Points on a hilly landscape, in no order, each with its height.
From any point a ball takes the steepest step (drop divided by distance) to one of its 4 nearest points. It stops when none of these is lower. Distance is the straight distance between rows; heights are no part of it.
q399: [101 185  85 118 128 146 150  96 145  87]  (h 3.04)
q386: [102 169  98 107 120 145 146 112 127  93]  (h 3.24)
q987: [155  94 174 118  72 145 122 149  75  79]  (h 3.14)
q110: [138 112 143 137 140 111 113 137 121 166]  (h 3.99)
q715: [139  82 140 152 165 106 124 152 159 185]  (h 1.15)
q157: [121 160 108  86  89 142 164 135 116  73]  (h 6.56)
q610: [116 142 126  99 105 140 141 134  98  91]  (h 4.98)
q724: [168  81 188 146  81 131 107 161  94 111]  (h 3.66)
q80: [129 207  53 123 126 155 170  62 168  79]  (h 3.78)
q380: [113 147 113 143 168 113 105 106 150 175]  (h 2.81)
q803: [178  61 189 162  97 119 108 171 123 132]  (h 3.65)
q865: [122 124 124 145 167 107 112 124 158 189]  (h 4.00)
q741: [106 155 112 128 145 129 115 109 128 142]  (h 2.40)
q917: [158  71 159 152 140 110 120 155 134 165]  (h 5.44)
q269: [131 116 135 139 151 107 119 134 133 174]  (h 4.54)
q277: [105 157 108 103 115 137 142 122 118  94]  (h 4.25)
q485: [114 152 104 158 187 114 100  90 179 188]  (h 2.28)
q60: [144 103 162 114  93 140 125 143  79  99]  (h 3.29)
q680: [109 187  87 105 105 143 160 111 144  78]  (h 3.77)
q537: [115 142 113 151 180 109 108 108 170 189]  (h 1.21)
q196: [125 126 137 120 125 127 117 133  96 134]  (h 3.83)
q543: [156  53 163 165 141 108 125 167 148 165]  (h 4.76)
q242: [108 171 101 100 104 143 156 120 130  81]  (h 4.44)
q449: [115 112 117 156 192  99 116 129 186 199]  (h 0.57)
q282: [ 95 174  95 134 159 138 119  81 145 124]  (h 1.93)
q11: [155 109 159  90  53 155 158 156  82  44]  (h 3.75)
q308: [125  96 129 152 180 101 120 140 171 196]  (h 3.11)
q307: [102 150 113 111 123 135 131 122 109 109]  (h 5.10)
q866: [161  42 180 173 124 117 118 173 148 147]  (h 3.74)
q237: [154 127 139  83  53 148 168 156  90  51]  (h 4.87)
q156: [110 146 121 122 141 125 112 119 117 140]  (h 3.05)
q897: [149 103 156 132 114 121 114 144  98 138]  (h 3.64)
q499: [ 97 164 102 121 139 139 125 101 128 117]  (h 1.99)
q152: [149  99 152 136 130 116 117 145 117 155]  (h 3.71)
q594: [156  92 168 135 100 128 110 147  89 120]  (h 3.59)
q74: [169  62 177 159 111 117 112 163 127 144]  (h 3.63)
q467: [145  59 150 154 159 106 128 160 151 180]  (h 6.10)
q857: [166  83 173 142 104 124 110 152 100 134]  (h 3.61)
q753: [116 130 114 155 187 103 110 117 183 197]  (h 1.75)
q333: [114 195  74 114 120 149 162  90 158  80]  (h 3.38)
q383: [143 130 132  82  63 147 167 151  91  59]  (h 5.58)
q731: [107 190  66 129 150 157 151  61 163  92]  (h 3.85)
q890: [100 165 107 136 156 131 111  96 133 144]  (h 1.68)
q385: [126 117 124 147 169 106 113 128 163 190]  (h 3.39)
q547: [124 129 135  94  95 144 147 143  91  79]  (h 1.43)
q36: [146 100 149 139 141 109 114 143 124 166]  (h 3.84)
q355: [120 130 133 105 104 137 138 137  88  98]  (h 4.67)
q641: [110 139 127 107 115 137 132 129  99 108]  (h 5.61)
q954: [138 100 138 143 155 102 117 139 141 180]  (h 4.88)
q5: [ 94 169 100 128 150 135 116  97 137 125]  (h 1.39)
q68: [112 145 106 156 189 109 106 100 184 196]  (h 2.07)
q104: [119 140 124  91  93 143 156 140  98  77]  (h 4.94)
q718: [119 144 121 133 153 120 109 118 129 163]  (h 3.50)
q921: [130 124 134 133 144 114 112 132 120 163]  (h 4.29)
q703: [ 96 173  96 117 134 141 137 101 130 101]  (h 2.54)
q490: [132 143 123  84  77 145 165 142 101  64]  (h 6.06)
q768: [135 114 148 115 106 135 122 139  88 115]  (h 3.69)
q370: [114 197  64 117 131 154 159  77 164  81]  (h 3.57)
q901: [167  47 184 170 111 117 113 173 139 143]  (h 3.67)
q183: [143 106 156 101  73 147 142 149  77  67]  (h 1.20)
q133: [104 165 102 143 168 129 106  83 152 154]  (h 1.58)

Call two points neighbours if one is among the 4 nearest of the other. Go from one point of each pair to the other, from neighbour to neighbour, staying as low as possible. Name the highest point that can't be avoided.
q715 / q547: q196
q449 / q5: q380
q715 / q449: q308

Where does a ball stop that starts at each point below?
q307: q5
q768: q183
q110: q183
q718: q5
q543: q183
q36: q183
q80: q5
